Each row is a point on a landscape with many valleys, with its height.
From any point a ball takes the steepest step (drop divided by distance) to one of its 4 nearest points. It stops when none of these is lower. Distance is the straight distance between rows; heights are no part of it.
vagum height 3.09: [132 111 170 181 157 134 117 130 109 148 105 164 145 108  91 125 151 139
 115 135 141 112  92 127  98  98 174 149 159 144 126 141 147 130 124 120
 133 129 111]
zogu height 1.51: [106 110 109 135  47  93 134  96 137  74 115 158 121 204 188  82 140 125
 123 106 136 160 171  83 124 103 174  77 153 141 161 101 106 115 196 140
 134  81 128]
kuzug height 2.35: [113 185 106  89 165 117 113 143 152 117 131  74 102 132 116 134  95 123
 137 147 125 128 124 169 140 160  76 131  70  97  93 121 141 134 112 145
 143 151 119]
kav height 1.36: [158  56 162 195  82 122 128 125 124 108 115 191 140 131 145  89 176 138
 115 104 114 159 152  94 120 103 215 111 189 138 189 120 122 120 166 126
 132  88 134]
pegup height 6.37: [123 111 149 160 181 134 132 150 106 152 124 133 147  88  93 137 131 140
 106 149 151 119  90 138 116 122 144 157 143 133 108 141 156 141 109 100
 103 156 108]
Zaman height 4.36: [133 107 162 183 191 138 116 135  98 167 122 141 159  90  88 129 148 139
 127 135 149 126  74 151 115 107 154 165 142 133 130 148 149 137 108 105
 102 158 127]
Rimi height 2.07: [158  67 173 184  88 117 122 116 130 114 118 183 135 119 143 105 176 135
 119 108 120 146 152  96 120 109 202 126 184 139 181 114 120 124 152 106
 136 100 122]
kuv height 1.56: [122 115 112  99  57  97 141 103 131  74 130 130 119 191 161 108 113 108
 133 128 144 168 166 110 146 135 151  95 128 130 145  87  92 105 170 143
 133 110 143]
gozu height 1.14: [127 122 119 131  64 116 145 107 133 115 130 142 146 159 159 123 149 125
 128 111 149 155 162  99 130 129 156 115 150 146 167  96  96 114 176 129
 124 105 130]
dolom height 3.89: [165 102 154 210 198 155 118 134 108 181 119 174 160  78  79 136 147 144
 116 152 136 112  77 131 113  86 179 169 160 135 147 152 135 137 113 104
  91 140 137]
Mir height 2.19: [113 116 133 152 190 157 142 155 108 165 138 110 149  74 100 147 115 137
 114 146 128 112  84 159 110 132 124 157 134 140 120 159 156 139  98 102
 105 169 123]
seta height 3.43: [114 166 129 104 199 145 133 127 132 184 162  66 119  95  94 152  82 138
 143 153 101  90  90 161 165 126  74 172  82 133  83 151 154 122  91 103
 118 171 141]
Sebu height 1.08: [157  93 142 185  71 108 118 102 135  91 121 169 149 150 175  88 178 139
 128 112 130 163 155  92 130 112 201  82 195 146 175 123 122 124 176 146
 133  91 121]
biko height 3.51: [ 76 187  66  25 146 102 127 116 141 132 114  56  86 134 121 149  45 137
 170 137 131 106 131 159 157 176  29 134  45  98  82 100 140 132  92 133
 142 132 155]
Fule height 2.18: [ 98 137 123 113 200 142 133 139 138 163 138  88 118  97 105 140  96 140
 135 153 103 111 111 145 129 117  88 150 104 136 102 163 140 130 100 115
 116 152 147]
vuge height 1.41: [133 117 124 125  71 128 144 121 130 114 129 125 133 159 149 118 139 127
 130 113 135 151 160 109 132 131 140 122 129 149 166 104  96 119 158 136
 139 127 131]
rukap height 2.12: [116 116 123 151 203 153 154 153 111 152 141 100 146  74 111 144 114 142
 112 145 121 114  87 150 115 132 120 158 129 136 114 160 162 142  95 107
 104 166 122]
kozek height 1.07: [128 112 121 114  66 125 148 112 131 100 122 122 131 166 156 115 121 116
 132 119 131 155 157 117 137 134 143 106 114 139 162  97  97 113 158 138
 145 123 141]
sal height 2.02: [122 114 102 117  24  84 121 108 136  41 105 151 104 221 213  86 147 104
 110 103 142 176 183  83 130 107 151  68 153 123 154  97  88 119 199 147
 151  68 136]
lisu height 2.04: [132 154 125 120 211 167 144 144 129 186 162  90 131  50  94 156  95 135
 131 149 116  74  76 156 151 135  94 190 106 141  84 163 172 135  74 120
 104 160 129]
zopab height 1.92: [115 107 103 107  40  80 118 106 139  51 107 153 105 221 202  89 130 105
 115 107 146 163 176  98 136 119 151  74 152 123 143  98  88 116 191 161
 148  66 138]
Zovi height 3.56: [110 173 113  96 185 116 110 119 140 157 144  57 116 118 116 153  72 130
 140 140 113 100 105 187 159 153  64 159  78 111  69 143 141 139  91 111
 125 166 139]
zuk height 4.74: [113 155 112  76  95 117 132 101 137  93 139 102 124 165 148 131 101  94
 165 141 103 133 168 116 145 163  87  92  93 111 118 114 114 129 127 148
 145 125 130]
dal height 3.47: [176  99 161 215 152 164 131 140 110 151  99 218 147 101 119 142 185 149
  90 117 126 139  92 105  90  68 197 151 192 148 149 147 134 125 128 117
 112 122 114]
taze height 3.06: [ 92 168  94  61  74 104 136  96 136 103 149  96 122 179 152 132 101 111
 173 120 117 128 180 126 153 167  59  90  83  97 113 105 113 107 118 142
 150 109 134]
doba height 4.04: [116 173  97  67 110 122 123 118 134  98 143  96 105 152 138 135 108 102
 161 134 120 125 152 126 148 165  84 106  78 108  97 106 126 126 114 145
 145 123 110]
ponu height 1.93: [146 114 126 137  96 137 124 138 123 131 124 148 142 133 142 137 164 121
 106 113 136 126 151 104 109 122 137 109 150 139 154 121 116 133 142 124
 132 127 118]
Mulot height 5.00: [136 114 165 184 175 132 119 133 102 155 120 158 153  94  90 124 146 134
 118 138 146 107  77 138 103 105 171 161 154 145 124 142 148 132 118 107
 108 138 114]
zibem height 2.16: [106 135 118 116 186 144 137 150 131 154 127 100 126  92 108 137 111 144
 119 158 118 122 108 138 119 113  97 139 109 128 108 149 134 127 107 117
 107 152 145]
dalav height 2.01: [137 130 133  99 112 130 138 122 135 124 116 114 110 134 134 116 125 125
 137 123 137 107 129 133 126 141 100 132 103 129 117 125 102 121 126 153
 141 128 129]
fera height 1.84: [142 124 127 126  91 143 130 138 127 131 122 136 137 139 147 134 150 125
 112 108 138 125 155 112 113 126 125 117 147 142 151 125 107 131 143 140
 135 127 124]
fenug height 2.96: [131 116 144 126 150 130 121 138 117 146 119 144 139 109 117 129 133 131
 106 133 140 104 120 109 100 122 140 128 147 132 113 143 137 139 130 125
 108 128 107]
bub height 2.91: [166  85 177 214 122 146 137 130 123 127 105 217 134 112 127 139 197 131
  97  99 130 153 134  88  97  87 204 150 193 156 170 131 120 126 139 112
 103  99 114]
Mapig height 3.67: [145 114 161 193 177 139 118 123 106 159 105 181 145  97  86 135 162 146
 116 129 139 115  83 119  98  88 186 156 171 145 132 148 142 126 118 123
 121 126 122]
Mabi height 2.77: [122 126 131 114 171 132 136 154 119 147 126 118 135  98 106 135 125 141
 112 142 148 123 114 121 111 121 127 137 130 122 101 143 133 137 122 119
 101 145 120]
fif height 0.46: [159  93 176 189 117 138 123 140 119 124 109 190 136 119 110 134 184 126
 104 108 119 139 122  95 113  86 197 147 176 148 160 131 133 123 139 103
 137 111 111]
daku height 2.03: [122 117 102  96  13  80 116 113 150  34 100 148  98 235 216  94 153  92
 129 112 152 183 197  78 138 122 130  61 149 117 156  80  84 127 184 174
 171  61 141]
rov height 2.15: [150 108 168 186 140 137 116 133 106 137 101 170 139 116  99 131 165 136
  99 121 129 119  97 110  95  85 177 145 169 149 146 144 146 128 127 117
 138 128 116]
Fis height 3.07: [128 133 125  95  94 122 139 112 134  89 127 106 121 157 145 123 106  93
 157 129 114 118 149 120 138 166 101  98 102 128 131 117 112 123 121 148
 149 127 128]
sepup height 1.94: [136 120 128 124 111 137 125 148 121 142 118 147 132 128 132 131 151 122
 110 113 128 108 144 110 105 118 130 112 145 138 135 140 121 133 135 136
 124 122 119]
Veg height 0.82: [ 87 161  96  57  63  96 132  97 141  95 144  98 117 188 165 130 102 114
 171 122 124 152 190 133 142 170  66  79 100  99 130 114 108 108 128 138
 152 113 151]
butag height 1.64: [108 118 123 145  44 101 130 106 133  71 118 164 120 197 178  90 169 130
 124 112 136 173 169  75 118 100 180  79 161 155 166 105 118 115 205 146
 136  79 114]
pemo height 3.98: [144 111 156 188 216 180 119 168  93 202 155 150 148  51  52 143 138 129
 117 121 108  74  60 169 131 111 128 186 134 140 127 175 171 146  75 106
  89 162 135]
Gis height 1.80: [164 102 136 156  82 126 118 122 137 124 137 150 149 136 156 125 165 122
 116 115 140 146 167 100 128 126 167 108 174 130 168 109 114 137 155 114
 126 109 117]
sek height 0.77: [119 115 121 149  62 103 138 101 144 105 132 145 146 169 168 107 157 129
 129 107 151 157 165  89 120 117 173 101 159 145 169 100 105 113 187 140
 131  90 127]
gur height 3.50: [170 109 151 215 179 152 124 126 105 167  98 198 156  86  97 132 158 151
 105 138 128 118  87 115  92  81 192 155 179 148 144 156 137 125 128 126
 104 129 129]
fof height 3.11: [173  89 174 213 139 163 142 136 117 137 102 219 137 106 127 152 193 139
  88 103 129 148 114  95  93  85 203 149 194 151 158 143 128 124 131 112
 111 101 107]
vanas height 1.48: [128 114 117 122  53 105 148 102 139 101 129 138 133 182 155 105 124 120
 131 116 141 169 160 105 137 128 156 108 137 145 157  88 103 120 175 136
 132 107 137]
ler height 1.70: [ 85 147  93  65  68 100 129 104 137  88 143 107 126 194 158 124 102 106
 166 133 119 160 189 124 151 156  86  75 104  99 132 111 105 111 141 149
 153 118 148]
Loza height 2.69: [105 164 115 108 178 107 114 130 147 151 137  63 105 121 117 138  83 133
 138 143 106 103 104 181 147 151  63 148  75 114  82 141 145 145 100 112
 129 165 139]
rulo height 1.13: [109 118 117 148  52  99 136  99 140  88 122 153 134 188 181  96 160 134
 129 111 138 167 169  85 120 113 180  90 160 146 161  95 113 107 199 146
 131  89 125]
tava height 2.17: [126 159 122 114 210 162 143 133 131 181 168  79 120  67  96 164  89 135
 138 156 108  91  87 153 153 130  84 180  93 142  90 157 157 128  85 108
 113 163 135]
Poze height 1.89: [113 107 106  98  48  74 131  92 143  64 119 143 107 209 185  97 119 106
 123 117 144 166 166  97 140 126 159  81 150 127 140  96  92 114 187 158
 137  83 142]
sizu height 4.03: [141 112 154 191 197 160 120 142  99 179 127 143 161  81  81 132 144 140
 118 137 142 116  72 158 119 109 150 163 148 139 137 150 150 138 100  95
  97 160 132]
Nivup height 5.33: [124 112 158 161 163 127 131 133 109 150 117 149 150  99  92 126 138 138
 115 143 147 115  93 131 100 116 165 150 148 136 117 142 150 140 120 113
 111 136 108]
bubib height 4.01: [142 105 156 194 216 176 119 161  91 193 143 148 153  71  71 143 141 134
 122 138 116  99  66 164 127 105 134 170 138 142 147 168 162 143  89  95
  91 161 142]
gure height 2.00: [135 126 129 110 111 142 129 132 132 134 120 126 119 133 132 129 135 114
 131 110 135 108 139 125 110 128 112 129 122 145 136 128  92 126 133 154
 137 123 125]
limam height 2.68: [126 166 118  83 121 132 127 130 143  95 132  92 104 146 133 121 112 110
 148 137 126 125 133 145 143 164  89 117  76 111  96 114 125 129 113 154
 146 135 109]
metu height 1.00: [135 130 133 106  90 138 143 124 134 112 112 115 117 146 143 121 121 113
 141 114 128 120 141 134 127 143 113 118 107 143 141 114 102 124 130 151
 139 127 137]
Dun height 2.50: [104 131 104  73  38  76 112 103 147  61 125 135 113 223 189 105 124 115
 151 130 153 172 181  97 157 131 122  72 142 108 138  99  94 112 171 169
 152  83 144]
pize height 1.27: [156  67 176 202  98 134 134 132 118 113 115 206 141 123 136 106 182 137
 112 102 110 160 156  87 109  97 227 124 194 153 186 124 124 116 168 121
 114  72 124]
zuz height 2.37: [139 146 133  91 115 128 131 121 142 103 125 108 107 140 133 113 113 112
 146 130 136 114 134 139 133 160 101 126  96 125 111 123 115 125 118 155
 144 133 119]
lamus height 3.81: [ 95 193  66  33 104 121 129 122 136 108 140  74 101 149 138 133  78 129
 158 107 130 126 162 149 156 170  50 112  48  93  86  99 124 118 101 145
 163 114 147]
pib height 2.38: [114 167 114 100 172 112 118 133 151 139 128  74 107 124 121 134  87 135
 133 143 115 107 109 177 136 161  67 138  83 111  94 132 134 137 109 129
 147 163 139]
zukur height 3.18: [165  89 143 168  83 117 115 125 128 117 126 162 143 120 142 118 167 133
 111 116 128 144 148  98 126 117 181 113 177 130 158 118 123 134 149 106
 125 117 112]
Nafo height 3.96: [ 96 185  74  33  87 113 135  99 136 104 147  78 109 162 161 133  85 125
 161 106 136 122 173 135 154 172  48 106  54  92  88  98 120 106 102 132
 162 110 146]
nop height 1.96: [156 102 171 198 140 145 121 134 115 132 101 185 136 116 108 136 180 132
  97 115 122 135  99 103 106  81 188 153 176 152 154 148 139 116 128 107
 135 115 117]
mer height 1.33: [128 107 117 104  64 117 147 106 133  86 127 120 126 172 149 105 108 112
 134 124 128 164 167 112 145 143 135  99 119 130 152  94 105 112 156 143
 141 124 143]
Subuv height 2.30: [118 141 131 104 165 146 131 145 131 151 122 113 115 114 112 117 127 150
 123 144 144 123 114 134 116 114 107 142 101 113 104 145 113 123 119 130
 122 136 131]
dov height 2.29: [123 175 117  94 158 122 120 135 148 119 131  79 102 129 120 122 100 128
 130 153 123 128 113 170 137 154  79 132  80 107  99 127 133 128 111 142
 146 155 129]
bani height 2.14: [ 87 147 100  66  55  85 124  98 144  79 152 105 125 195 166 121 109 121
 162 136 137 170 191 132 151 150  92  68 113  97 140 107 102 105 144 146
 151 109 147]
Zad height 2.31: [131 125 126  93  87 131 136 116 132  88 132 108 115 161 148 120 109 103
 146 123 106 132 148 127 140 157 112 100 110 135 138 112 106 124 131 151
 150 126 133]
vina height 2.09: [155 114 119 141  88 133 126 138 132 128 133 152 149 134 142 135 166 123
 104 114 136 139 156  98 120 122 150 115 161 135 158 121 114 139 145 116
 130 126 115]
Gaka height 2.10: [113 125 125 142 196 157 147 147 117 158 140  97 143  65 109 157 107 138
 123 147 115 110  89 152 115 136 111 159 126 142 109 169 166 145  91 109
  99 163 125]
Teso height 1.99: [127 123 128 156 207 161 142 148 112 188 149 101 145  51 100 158 103 138
 128 136 123  84  66 169 126 143 114 176 124 140 103 168 168 142  80 115
 104 163 125]
lopet height 3.49: [165 108 155 206 167 153 125 128 105 156  94 195 149  99  90 143 168 145
 105 119 125 122  83 117  93  76 190 151 179 143 148 152 145 122 119 117
 123 122 128]
bif height 2.13: [135 118 158 170 217 177 123 160 107 211 160 134 136  34  53 158 131 140
 122 121 111  65  55 179 133 132 116 194 119 123 101 171 172 140  76 104
  93 167 132]
bubez height 2.67: [ 95 190  82  71 153 106 121 139 152 128 128  64 103 125 120 147  82 116
 147 144 123 120 136 160 146 173  57 126  69  98  95 111 147 143 104 146
 140 142 119]
Vibok height 4.07: [156 103 152 201 216 175 122 151 101 184 130 160 165  66  73 134 141 140
 113 145 124 111  70 139 123  94 153 169 148 138 150 162 144 142  87  88
  87 157 138]
lise height 1.04: [164  88 143 177  79 107 118 112 140 102 128 169 152 134 166  94 174 132
 127 115 126 154 160 103 128 121 195  96 187 142 175 117 118 130 170 121
 132  98 124]
zom height 2.06: [135 121 133 116 123 140 118 134 126 148 119 140 124 124 127 129 148 131
 123 123 143 104 141 114 107 122 122 123 132 130 125 138 115 131 137 149
 121 117 121]
mipe height 3.46: [167  71 168 179  88 122 119 119 131 114 114 174 139 117 131 114 176 128
 117 114 123 144 137  99 122 102 189 122 179 136 164 115 128 135 149 100
 132 109 109]
nif height 1.53: [116 118 124 158  57 111 123 104 135  83 122 164 146 187 184  93 174 136
 124 113 145 173 166  78 122 103 185  75 182 149 177 114 123 116 200 146
 127  87 114]
rur height 3.12: [ 85 194  77  52 154 105 123 130 144 138 120  67  97 131 123 149  73 129
 160 146 122 113 134 159 143 165  50 134  63  97  93  99 152 144 108 142
 136 140 136]
Riv height 3.77: [181  81 176 230 137 155 138 142 111 144 105 240 145  95 132 144 194 153
  85 103 117 147 104 103  75  78 213 146 199 137 154 149 141 141 133 113
  96 116 103]
Bobi height 0.99: [161  74 183 210 111 137 137 130 122 123 111 200 138 112 125 124 186 132
 103  99 111 152 152  87  97  88 220 135 193 164 185 125 122 123 152 117
 117  80 124]
vabu height 2.20: [113 118 124 128 193 151 144 153 114 150 129 113 134  86 105 138 115 151
 114 151 129 123  98 140 111 122 115 148 127 129 110 150 151 137 101 116
  99 157 119]
Dused height 4.56: [102 182  81  42 103 125 131 117 139 114 141  87 104 157 144 128 100 121
 162 124 123 122 160 133 153 164  62 114  57  86  93 104 130 120 111 146
 154 117 128]
tifu height 2.65: [117 131 113  74  63  95 127 106 145  77 140 122 123 202 167 120 108 110
 144 146 137 174 176 113 160 147 126  76 126  98 137 100  99 110 155 153
 142 108 147]
bim height 2.05: [123 132 119  83  74 122 139 111 129  82 135 110 129 171 157 121 105  95
 147 139 116 153 162 119 138 155 123  88 109 127 135 109 109 124 136 147
 148 134 136]
besuf height 1.74: [123 109 116  97  48  86 138 104 139  77 126 138 119 194 177  92 115 113
 125 124 144 158 155 105 149 128 157  95 137 130 140  95  98 117 182 146
 130 100 143]
kot height 2.36: [147 105 166 165 122 134 112 147 111 131 107 160 130 118 108 131 153 127
  99 122 126 106 111 113 100 107 172 130 159 143 131 141 147 136 138 117
 141 120 105]
bur height 2.08: [116 125 124 133 201 154 151 150 115 169 150  91 134  69 107 152  96 136
 125 155 121 101  88 147 128 129 104 163 124 142 104 168 161 141  87 112
 100 164 133]
femu height 2.23: [130 136 137  98 129 130 125 137 136 130 125 121 108 125 125 116 122 130
 135 128 141 115 122 141 127 135 102 134  97 129 105 127  99 126 124 150
 135 131 130]
Nuf height 2.32: [113 132 110  79  73 107 127 105 138  89 142 108 123 176 155 121 105 106
 149 145 114 165 170 119 152 158 110  80 112 111 141 112 106 116 140 148
 153 128 148]
bop height 1.43: [164  75 152 187  79 115 117 118 127  93 120 171 147 135 161  81 173 138
 115 110 125 162 148  90 124 114 211  95 202 144 186 123 121 128 173 127
 138  86 128]
gubis height 3.97: [130 106 153 188 196 162 122 152  92 184 139 138 163  75  80 133 137 137
 127 125 135 114  65 164 122 109 134 170 141 137 135 157 159 142  89 100
 109 170 131]
Rab height 2.56: [144 108 144 140 118 127 115 146 110 136 125 156 143 114 119 131 149 126
 104 124 131 104 130 111 109 112 147 119 154 135 127 143 144 143 139 122
 128 132 103]
gepu height 2.57: [105 156 128 109 195 138 129 125 136 170 145  78 109 101  99 138  86 139
 143 145 103 102  95 164 144 118  78 160  88 140  93 150 142 129  95 107
 120 162 148]
nuda height 2.62: [109 184  99  68 135 118 127 143 144 107 137  79 108 140 122 131  98 119
 144 141 124 128 137 145 146 165  75 116  69  97  92 112 140 129 114 147
 147 137 115]
luz height 1.69: [135 122 116 130  81 141 131 130 127 134 121 135 139 145 145 139 148 120
 124 112 139 143 161 107 123 126 137 110 137 140 164 111  98 119 155 135
 140 119 135]
rubul height 1.79: [130 113 124 116  82 145 138 136 124 123 120 129 129 146 141 124 139 121
 122 111 130 130 147 123 119 122 127 124 129 142 154 118  94 116 142 140
 142 123 135]
zorod height 2.22: [108 139 126 102 177 137 129 144 136 146 126  92 108 107 104 121 107 149
 124 144 123 126 107 149 130 119  85 144  97 125 102 148 122 123 116 119
 125 152 141]
Gukug height 2.39: [105 179 100  81 160 111 122 140 149 118 122  71 105 134 114 138  88 122
 143 146 120 123 126 174 135 162  67 127  77 102  99 120 144 139 109 140
 139 147 128]
tur height 1.01: [134 106 126 172  70 108 124 100 139  88 129 162 151 159 175  96 182 139
 122 119 142 163 159  89 122 111 190  82 192 149 175 116 116 116 192 145
 132  92 121]
Veku height 3.42: [ 91 202  78  46 143 122 119 132 141 123 134  71  99 139 124 132  85 125
 158 134 127 117 155 146 147 173  63 119  55  94  96 107 142 136 110 150
 158 121 128]
Gog height 3.05: [ 88 197  85  61 171 107 117 134 152 139 123  58 101 131 122 163  76 123
 150 146 123 114 133 164 145 168  49 137  68 100  94 116 143 145 104 142
 130 142 132]
Nipi height 1.97: [117 117 106  92  39  74 113 101 150  46 108 137 102 222 206  94 127  96
 128 124 149 169 184  88 147 129 138  75 156 120 146 104  89 119 184 174
 153  73 143]
gotut height 2.59: [133 129 134 110 165 134 136 155 125 142 129 134 126 104 112 135 131 137
 113 145 146 117 122 120 110 118 123 141 127 124 103 142 127 128 122 124
 103 134 123]
negul height 2.33: [135 150 135  99 143 135 119 139 142 125 126 109  94 123 112 110 120 136
 129 133 133 125 116 148 128 138  92 135  92 122 103 125 109 123 113 141
 138 140 125]
Rifos height 3.65: [133 121 145 129 160 131 134 148 119 148 121 135 144  99 102 124 132 141
 111 150 154 113 107 114 103 122 140 135 142 126 101 143 144 137 125 116
 105 138 102]
mopuz height 2.34: [107 160 122 105 169 119 117 130 150 144 125  74 110 116 107 129  95 145
 136 138 115 117 103 176 134 136  77 147  90 111  99 140 124 133 108 125
 139 159 141]
ruve height 2.28: [165 104 141 150 101 128 115 137 123 127 120 159 137 127 139 131 164 125
 107 118 127 132 151 104 127 119 155 109 165 131 158 120 126 137 143 104
 134 124 112]
dasi height 2.25: [122 157 128 100 161 129 121 139 151 128 122  86 101 126 110 120 111 141
 128 139 133 127 110 165 126 138  86 140  86 112 104 131 118 124 107 131
 146 153 136]
rupe height 1.54: [134 119 134 158 210 170 136 153 110 191 161 111 140  34  85 161 113 144
 128 128 118  68  62 178 131 141 113 196 117 134  95 161 170 141  72 110
  99 162 122]
bod height 3.66: [ 91 193  58  15 117 117 122 114 136 109 128  64  90 147 129 129  61 126
 150 117 130 108 150 158 153 175  33 112  48  98  84  98 129 126  99 145
 168 123 158]
nemos height 3.14: [109 134  99  73  51  82 119 103 148  68 137 125 121 206 167 111 113 117
 150 136 142 178 179 106 160 143 117  71 130 101 138 107  97 105 159 162
 151 113 146]
vavu height 2.11: [111 132 115 125 203 146 151 144 125 160 139  89 132  86 109 147 100 144
 126 157 111 115 100 145 124 118 102 151 117 138 111 160 148 131  97 109
 104 154 134]
pipok height 2.21: [165  92 174 204 126 150 130 131 117 126 100 199 127 117 110 138 191 127
  94 110 121 145 109  93 101  79 195 153 180 152 162 136 126 120 135 109
 126 109 108]
Baki height 3.10: [123 109 151 182 212 175 128 151 102 201 154 124 145  44  72 144 120 132
 124 125 120  71  63 175 134 127 118 183 125 137 111 175 166 143  76 106
  95 165 127]
dage height 4.27: [ 91 175  79  47  88 112 135 102 140 106 152  89 106 170 149 132  93 116
 169 111 123 129 169 131 150 170  61 108  63  94  91 112 113 110 109 134
 159 115 137]
Sife height 4.87: [187  68 189 242 121 153 140 130 103 148 111 252 148  92 143 145 196 144
  87 109 125 153 119 104  71  80 224 137 212 142 170 143 139 151 141 115
  88 107  97]
zer height 3.48: [184  95 153 211 162 160 132 135 109 158  94 209 154  91 104 137 169 152
  96 120 129 129  85 114  86  75 199 146 184 148 149 158 144 125 128 127
 111 125 114]
Ziru height 2.41: [123 163 126 104 200 158 134 131 126 187 167  72 121  75  90 157  84 141
 143 148 103  92  86 154 152 128  83 176  87 137  82 151 157 126  80 108
 110 167 138]
pifip height 1.42: [124 116 119 106  72 132 147 110 130  89 128 116 127 166 145 123 114 110
 130 117 127 148 151 116 138 141 127 107 119 133 155 102 106 123 148 139
 150 134 141]
silot height 2.76: [140 108 152 151 147 123 111 139 114 133 114 155 145 114 107 125 140 127
 100 122 138 100 121 114  95 114 163 128 157 136 126 142 142 145 128 117
 128 133 103]
kelef height 0.27: [148 107 126 168  67 110 124 107 140 110 128 163 153 139 172 111 172 130
 129 120 139 149 162  95 124 123 186  94 184 145 176 113 114 131 179 132
 125  92 120]
beka height 2.99: [129 152 124  85 108 124 130 120 139  86 131 101 108 141 136 126 111 104
 151 133 125 124 145 135 153 168  93 112  80 120 106 110 118 127 111 148
 143 130 114]
dez height 1.81: [115 108 109 114  53  82 136 101 138  68 115 147 115 204 178  91 122 112
 122 109 135 156 162  91 142 119 167  90 143 135 141 102  96 108 200 149
 130  79 133]
nav height 0.96: [143 112 120 157  81 116 128 113 137 119 131 155 155 147 162 117 168 127
 129 116 148 157 172 101 125 122 173 107 162 143 170 104 104 127 174 125
 132 108 127]
kigu height 3.86: [128 108 146 188 201 171 127 153  98 187 141 127 154  64  86 148 131 134
 128 127 123  92  65 173 125 125 124 171 135 141 130 167 162 143  82 104
 108 164 128]
zanez height 3.21: [104 178 103  91 183  99 119 128 144 145 137  56 116 120 121 152  71 130
 147 144 119 110 106 182 152 165  56 147  74 112  73 136 138 141  96 123
 130 162 139]
Roda height 2.49: [124 127 112  83  61 101 135 109 136  75 143 118 128 192 159 116 108 109
 140 139 127 171 165 110 156 148 126  79 126 103 141 103 100 114 149 139
 142 120 146]
fizev height 0.89: [134 121 141 158 216 173 126 162 113 208 161 123 129  24  61 166 121 148
 121 131 119  69  46 180 130 140 115 204 113 120  89 164 171 143  68 109
  97 175 124]
Lubi height 2.64: [162  93 161 181 104 135 119 134 117 119 116 172 134 118 116 123 172 128
 104 119 115 133 124  97 116  95 182 128 166 140 153 128 138 133 133 105
 143 126 100]
nevu height 2.26: [127 137 130 105 148 136 129 152 128 147 122 127 117 112 114 131 142 135
 120 138 139 109 124 124 109 124 115 140 119 126 107 143 116 130 127 142
 117 129 124]
Rumu height 4.06: [100 180  80  39 106 126 133 113 134 112 142  86 109 157 137 137  89 116
 167 112 130 127 165 139 153 170  51 116  54  90  91 103 128 115 108 140
 164 117 139]
fovot height 3.08: [ 97 159  93  69  81 113 133 102 140  98 147 100 125 185 160 125 102 105
 175 128 117 145 181 127 154 166  72  85  90  98 119 118 119 118 123 150
 150 119 139]
nus height 4.21: [146 110 161 194 188 148 122 140 101 172 127 157 161  86  78 134 147 139
 118 142 145 119  72 141 116 102 161 170 148 137 142 145 143 131 105 101
 100 149 130]
pep height 3.40: [ 90 189  93  73 178  94 114 139 145 137 122  52 114 124 126 163  75 118
 153 147 125 109 122 179 146 168  48 151  72 101  85 119 144 145  97 137
 116 154 136]
mitil height 3.00: [115 125 111  78  51  79 113 102 150  64 130 132 112 203 182 108 117 108
 148 138 150 177 170  97 156 140 136  84 136 110 132  98  96 114 173 162
 139  92 139]
zilem height 1.47: [145 129 160 161 234 180 124 178 115 219 161 132 128  17  35 159 121 153
 113 125 104  61  53 180 135 133 117 208 113 114  87 162 170 143  66 104
  96 179 121]
tela height 3.36: [ 80 197  74  38 160  96 124 137 142 140 116  52  91 125 117 158  61 132
 167 144 123 109 124 162 157 173  39 145  59 103  86 108 146 136  94 141
 129 142 141]
levir height 2.60: [153 105 148 147 110 136 112 145 116 126 118 162 143 115 123 123 157 124
  98 117 121 107 134 112 109 108 156 118 162 128 140 132 136 138 141 106
 140 127 105]
bezo height 4.28: [109 163 124 107 191 123 118 120 130 171 158  62 117 106 107 146  74 136
 140 136 104  93  96 172 157 136  64 161  78 119  75 149 141 136  88 101
 116 175 145]
laz height 1.98: [134 139 119 138 211 168 146 147 122 179 153  91 141  46 103 166  98 137
 128 144 117  86  71 162 133 140  98 186 119 139  91 165 167 140  76 116
 102 160 127]
kuli height 2.55: [103 154 123 109 187 120 123 124 142 159 140  76 109 111 101 125  84 138
 133 147 103 115  97 168 141 132  75 147  82 123  90 148 130 142 101 106
 127 162 146]
mato height 3.45: [162  82 165 171  95 135 113 137 119 118 114 169 138 122 121 120 167 129
 108 118 120 132 135 100 114 101 183 130 173 134 161 117 132 132 140  98
 142 116 102]

Two balls start at each pair of points below. Name the first point that both come to, or write none.
zanez, kuzug: dov
Fule, Gaka: bur
rur, mopuz: dasi
levir, fenug: none
tela, gepu: vavu

Call two points neighbours if one is among the 4 nearest of the other. Go from one point of each pair to the other, from neighbour to neighbour, staying as low as possible. Name the highest point that can't be avoided.
kozek, kelef: vuge
kelef, Veg: Nuf
kelef, fizev: Subuv
metu, kozek: rubul

Where does a ball stop that starts at each point below?
Rifos: kozek
Dun: kozek
Zovi: fizev
Vibok: fif
Zaman: fizev
mitil: kozek
mipe: kelef
Nivup: fif
Rumu: fizev
doba: metu
Mapig: fif
nus: fif
